Each row is a point on a landscape with many valleys, with its height.
From any point a ball rolls to the lowest of the 2 points nearest to it. It stops when none of these is lower. Distance is the straight distance between rows; heights are no part of it.
ramak: [ 92  91 117 162 109  92 142  85  96 133 146 130 127 188 163 138 122  92
 129 129  84 128 188 102 144]  height 71.3
dutu: [103 114  64 183 113  83 151 105  65 140 139 138 124 198 164 128 134 120
 124 116 113 112 150 101 119]  height 64.8
vege: [ 81 157 123 148 130 127 105 152 110 176 137 124 117 159 150 131 120  99
 146 128 114 114 129  76  96]  height 49.8
kir: [131 149 179 110 153 150 163 164 108  94 104 125  90 115  89 152 123 180
  85 134 182 154  97 135  94]  height 13.6
Zumot: [125 157  94 124 125 133  94 119 169 184 122 147 163 105 174 111 127  85
 207 112  81 110 104 120  89]  height 82.7
Zof: [162  63 155  83 120 115 159 115 127  60 107 126  94 140  79 142 142 144
 112  82 155 126 125 154 212]  height 66.7
pozep: [139 123 133 111 144 143  97 166 147 152  85 155 136 102 128  85 116  96
 169  89 181 120  77 152 138]  height 48.0
kud: [127 174 138 124 126 120 123 152 123  79 129 102 144 103  90 113 121 187
  71 137 132 130 114 136 115]  height 39.5
laso: [ 85 108  70 166 122  91 131  87  76 155 124 146 127 187 203 154 137  86
 156 109  97  93 109  97  96]  height 59.0
guse: [137 121 100 123 114 159  72 160 164 164 117 134 166  91 125  67 130 115
 157 102 179 126 103 149 125]  height 50.7
zepar: [146 103 179 103 146 134 187 128 125  49 100 111  94 117  83 166 121 171
  77 136 155 151 125 143 134]  height 24.3
taval: [ 72 118 180 183 144 157 133 103 105 148 128 133 112 161 152 158  99  97
  90 165 144 134 166  69 128]  height 15.0
goseg: [ 65 119 117 141 148 113 128  92 132 136 148 145 134 155 199 151  88  53
 174 148  70 108 155 105 114]  height 70.9
Guf: [ 83 140 155 130 148 127  88 134 138 130 122 119 125 126 154 133 106  74
 147 144  94 128 120  74 120]  height 43.5
moge: [147  66 184  93 144 130 164 125 132  81  95 138  93 137 124 135 145 112
 140 106 162 144 125 137 187]  height 63.7
duf: [100 158 103 135  98  95  73 162 119 240 148 150 105 133 129  84 116 151
 125  97 107 132 125 130  84]  height 52.7
dako: [158 162 108  99 116 111 173 112 150  59 162 104 140 131 115 161  92 186
 123 175  86 126 138 137  86]  height 30.3
linul: [146  90 184 110 153 125 124 117 117 100  95 161 119 103 116 101 115  70
 150 118 157 117 119 130 190]  height 59.6
rema: [129 113 166 118 168 122  98 109 149 103  78 163 113  97 137 104  87  60
 177 138 125 100 100 128 147]  height 55.4
gosus: [ 73 143 118 186 114  90  90 151  40 215 138 165 103 173 144 119 130 165
  90  89 132 115 114 125  93]  height 40.1
pepu: [ 84 145 107 159 123 114  69 130 138 176 112 161 155 106 151  92  94  76
 148 118 122  78 121 107 115]  height 54.2
Posu: [ 85 127  83 176 116  81 118 143  29 163 148 122 128 166 127 121 118 173
  90 109 124 137 137 130  73]  height 30.9
pepa: [171 124  69 107 114 141 124  96 184 147 138 120 159  94 162 107 173 123
 186 148 104 126 117 157 155]  height 77.2
dep: [111 164 133 133 138 154 144 144 121 108 149  86 107 167 113 140 122 144
 112 159 134 127 140 114 105]  height 59.5
tob: [142 128 132  65 166 130 158 123 161 117 129 136  96 117 169 144 145  85
 207 147 132 121  77 119 137]  height 83.3
doz: [178 128 139 142 130 143 113 145 121  76 109 140 179  81  76 132 139 197
  59 113 176 128 112 184 155]  height 33.0
nezad: [ 69 130 147 180 131 131 131 108  55 169 133 125 113 178 135 160 121 119
  90 154 141 126 155  76  92]  height 36.5
Nazo: [154 135 127 160 105 120 150 148 110  89 145 131 134 134  84 150 101 161
  88 160 104 132 184 122 127]  height 46.1
piru: [151 148 107  90 135 135 109 133 173 149 125 128 160 120 170  93 149 103
 199 113 116 130  87 149 113]  height 80.6
rol: [150 173  97 126 102  88 141 146 146 104 159 121 159 122 126 130 103 201
 131 150  88 134 139 157  69]  height 22.8
rimov: [119 103 138 130 110 134 147 121 141 112 158  96 124 136 120 132 150 105
 135 143  88 130 181 134 156]  height 21.2
lik: [ 86  97 185 133 160 166 148 104 163 100 140 130  96 143 156 143  89  69
 152 140 116 117 157  95 147]  height 48.1
dodol: [113 178 130 115 105 118  92 177 138 195 133 132 120 109 109  71 120 166
 106  91 134 154 109 147  92]  height 49.7
rali: [143 113 161 117 137 161 182 115 137  66 137  90  76 133  95 164  94 176
  94 177 145 155 130 107 100]  height 36.4
Setig: [147 127  48 157 110 117 122 103 130 179 131 129 161 129 137  79 136 117
 148 141  96 121 149 115 131]  height 38.0
rasod: [111 127 166 182 130 130  88 119 101 146 103 157 156 127 133 136 117  82
 102 124 109 121 160  70 160]  height 17.4
Rus: [139 123 200 153 145 156 113 112  98 135 108 142 157 121 107 129 132  80
  87 127 124 153 162 104 171]  height 6.1
punet: [145 165  87 122  99 121  95 162 129 124 131 100 165  91  76  93 110 191
  93 133 140 123  99 162  89]  height 43.3
gis: [138  81 135 141 101 168  77 116 164 117 112 118 180 100 120  88 146 106
 138 101 159 111 145 153 191]  height 25.7
Dol: [176 164 106  95 127 136 166  89 151 132 184 105 155 132 166 174 175 146
 169 148  73 136 147 136 130]  height 65.4
bifa: [ 94 147  59 174  95  81  98 161  93 176 136 133 157 142 140 116 126 165
  95 112 122 140 137 138  96]  height 23.3
rabav: [110 109 191 142 144 161 110 125 150  94 105 153 139 114 141 143  88  51
 140  92 104  94 162 104 159]  height 56.5
nune: [177  87 155 117 145 158 115 151 102  92  93 149 160 108 103 130 152 127
  98  72 206 127 112 156 194]  height 25.6
mev: [126 157 117 123 125 115 127 126 131 150 126 118 139 114 126  79 140 113
 138 149 115 146 134 119 122]  height 45.6
sul: [128 129 189 124 144 161 136 141 118 109 108 114 120 135 116 140 129  78
 119 132 151 151 142 116 137]  height 19.0
Zif: [168 105 133  99  85 131 186  98 162  60 160 103  93 134  81 170 126 162
 113 139  80 119 157 154 150]  height 59.2
lop: [179  66  63  87 108 120 141 137 148  92  95 122 146 100 115 118 165 177
 156 112 192 130  93 195 144]  height 22.5
muden: [177  58 132 119 108 152 102 118 143 102 103 122 153  89  89  96 159 132
 132  94 186 124 127 154 192]  height 22.0
gifef: [113 123  73 184  98 108  86 126  98 192 112 139 176 122 135  83 128 117
 105 111 134 126 145 108 116]  height 30.1
letus: [193  89  98  73 118 115 164 106 155  77 119 100 105 129 101 142 170 152
 152 127 110 134  99 158 176]  height 71.0
nid: [149 147  94 111 112 124 109 173 162 143 133 110 132  84 103  74 123 188
 127 108 148 149  84 149  99]  height 46.5
Mirit: [112 172 191 132 170 166 125 164 119 154 113 161 106 113 119 123 124 124
  82 103 168 140 101 104 131]  height 37.7
gid: [109 179 130 154 123 125  88 154  86 174 144 123 141 155 111 108 121 130
  99 111 137 110 133  76 110]  height 50.6
vunu: [124 117 124 198 109 108 122 119  81 150 120 153 142 141 122 131 145 123
  92 133 115 112 182 100 156]  height 28.6
fud: [113 135 203 112 171 167 144 149 114 109 112 133 101 137 122 153 127 118
  79 129 193 166 107 108 130]  height 27.5
Fuvag: [126 103 150 110 142 117 121  96 152 113 124 136 136 117 154  95 120  64
 192 152  94 116 137 141 150]  height 60.7
mekef: [134 172  83 108 143 131 166 132 150 152 173 113 117 139 161 160 150 138
 151 155  75 152 130 121  99]  height 57.7
dek: [100 121 122 121 142 122 124  62 159 126 138 125 132 134 176 144 118  53
 181 156  46  97 152 126 150]  height 66.5
finet: [140 119  91 156 101 168  78 163 154 151 134 135 177  79 106  94 127 168
 107 120 193 133 129 155 132]  height 53.9
teg: [176 108  56  92  99 120 129 143 165  99  94 125 153  82 112 117 134 205
 139 120 177 145  68 205  96]  height 27.7
letu: [ 93 169 145 137 126 132 153 139 112 198 150 128  75 165 132 133  91 154
 112 146 134 163 140 111  41]  height 74.4
feb: [ 86 167 189 177 165 138 103 147  68 194 163 179 118 154 122 138 115 163
  77 137 149 139 141 108  99]  height 59.1
nidi: [120 169 130  90 158 134 148 147 167 151 132 140  76 130 154 122 132 119
 170 139 126 140  77 107 109]  height 88.3
guk: [147 159 130 162 124 146  77 174 103 155 149 153 173  87  83 114 131 169
  70 125 172 116 127 146 139]  height 57.5
Riseg: [104  97 158 112 124 152 159  86 160 113 169 101  93 159 144 156 129  83
 151 146  83 139 169 108 160]  height 34.2
lirof: [167 163  88  58 150 115 177 129 167 111 141 109 128 120 164 146 168 159
 152 125 119 158  78 156 124]  height 55.8
zudup: [164  97 113 104 127 110 127 138 120  49  90 114 139  96  78 129 136 188
  85 115 178 120  94 180 165]  height 36.3
Lazu: [116 132 114  88 156 153 178 109 158 128 179 115  95 131 163 156 137 103
 156 168  95 141 148 116 124]  height 48.6
ronuz: [119 145 141 151 140 133  92 149 148 151  89 168 139 108 152  88 101  78
 166 124 126 108 115 142 134]  height 51.2
neb: [ 86 161  88 156 121 112 121 128 118 194 127 136 122 174 188 137 128  89
 169 113  92 105 121 106  70]  height 54.1
Kove: [123  75 194  91 132 141 153  82 159  86 108 110  66 148 117 146 140  91
 138 132 132 131 123 129 196]  height 69.2
gav: [125  78 127 172 101 161  75 111 145 139 113 119 165 116 122 111 136  83
 142 108  94 107 167 136 193]  height 29.9
Pim: [ 86 150 125 181 119 105  65 150  87 202 108 185 153 141 151 119  87  90
 119  82 136  95 133  98 102]  height 57.4
nisuf: [145  84 164  75 138 131 145  64 161 103 119 129 104 123 149 140 120  51
 194 136  77 137 123 146 172]  height 66.3
bot: [133 157 166 109 172 147 123 170 119 151  75 180 112 112 125 107 120 106
 113  80 192 132  73 137 143]  height 44.0
satog: [138 107 150 124 113 145 190  87 161  85 162  91  75 142 103 161 116 161
 106 169 103 133 171 100 127]  height 50.3
Fovuk: [ 83 148 170 183 154 120  88 117  40 193 124 170 135 160 140 147 117 112
  81 137 147 122 145  88 111]  height 49.4
Pifev: [162 129 146 109 117 120 182 141 140  36  89 123 122  96  90 157 115 189
 100 142 130 129 104 161  94]  height 31.0
fimi: [164 125 118 122  98 129 138 134 152  90 126  95 155  96 101 104 152 164
 111 127 132 126 140 140 136]  height 34.7
Mep: [ 78 168  96 136 112 104 139 134  96 213 168 135  73 171 146 145 109 157
 128 121 106 129 127 111  42]  height 79.1
Dez: [114 128  86 145 114  99 141 126 118 117 167  99 149 149 138 129 147 148
 126 162  77 137 172 155 116]  height 6.0
Nanis: [ 87 108  96 163 135 113 161 105 103 148 160  97  98 181 165 169 120 152
 116 167  94 158 154  69  96]  height 74.7
mogaz: [160  86 109  69 145 109 122 103 166 102  96 136 122 108 155 125 160  81
 202 114 136 112  73 140 162]  height 78.6
dogu: [137 130 154 191 139 119 135 126  74 133 140 145 139 130  95 141 128 166
  69 152 117 133 185 100 135]  height 38.4
dogor: [158 171 150 124 134 147 104 192  98 158 135 157 121  84  58 125 120 166
  91 117 178 130 100 152 103]  height 61.1
tolu: [179  53  83  94  78 137 130 103 181  95 107 110 155  91 102 115 163 155
 140  98 176 136 117 170 177]  height 17.8
teze: [107 168 100 147 129 125 128 142  87 139 169  91 119 184 120 132 115 173
 128 150 114 110 141 112  70]  height 52.3
masek: [161 100 142  65 123 133 196  97 166  62 156  89  78 140 109 190 150 151
 142 136 113 138 122 149 153]  height 64.9
tem: [129 115 148 154 101 135 104 132 143 104 139 119 175 104 111  94 154 143
  97 108 149 103 170 134 171]  height 30.0
bonab: [150 129 123  93 139 108 148 146 121  93  80 123 112 105  94 106 153 157
 104 112 196 121  71 147 140]  height 41.4
Veze: [ 85 163 162 153 154 159 136 171  91 178 164 141  87 128 102 143  95 161
  80 145 152 141 143 126  68]  height 67.3
divim: [176 119 181 107 152 143 129 163  88  78 104 144 138 125  87 167 152 147
  83 107 194 144 109 155 173]  height 28.8
reve: [142 148 127  85 141 133 159 140 143  78 144 101 102 149 117 129 131 137
 140 157 151 123 115 139 136]  height 56.1
Lepo: [140 118 126  67 159 113 170 135 120  80  93 105  84 144 110 141 141 136
 130 141 186 130  77 132 132]  height 48.4
vomal: [161 139 102 100 109 119 152  87 180 120 172 128 146 121 157 137 176 121
 167 158  97 115 148 157 161]  height 72.4
guva: [125 102 155 160 132 139  95  99 166 101  86 150 163 102 150 125  74  54
 172  93  72 101 158 135 135]  height 59.9
Duzi: [113  88  95 165 105 129  90 119 131 149 120 125 162 145 163 135 136  72
 171 120  67 122 160 129 154]  height 35.2
bope: [170  85 107  58 123 109 167  89 178  98 125 126 111 108 145 150 181 104
 173 106 123 115  93 155 186]  height 75.0
Geseb: [155 122 140  94 105 115 135 115 154 102 111  97 159 113 127  97 161 108
 148 120 137 143 121 131 140]  height 40.2
Bapom: [ 89 155  88 125 139 121 156 113 124 179 180 119 101 176 189 181 123 119
 150 166  93 144 134  83  88]  height 65.9
bab: [122 180 131 155 118 115  92 157  84 143 149 109 134 139  85 123 115 191
  85 140 127 118 131 113  93]  height 45.1
gofe: [115 143  86 151 104  93 129 164 115 124 156 121 161 120 133 103 121 176
 112 140 108 155 156 151  88]  height 16.7
tos: [ 77 118 171 184 151 140  97  98 110 141  88 143 120 149 157 165  92  69
 120 140  93 121 143  60 112]  height 31.5
zaka: [157 175  83  79 134 125 151 139 162 130 142 107 128  94 133 103 152 176
 143 117 114 151  81 169  83]  height 50.5

Where does a ball stop that starts at each point below?
vomal => Dez
Lepo => tolu
mogaz => zepar

For each start below, name every point that the ball comes to, in order.
tob => mogaz, bope, letus, masek, Zif, satog, rali, zepar
piru => pepa, vomal, Dol, mekef, Lazu, Riseg, rimov, Dez
reve => Lepo, bonab, zudup, doz, divim, nune, muden, tolu
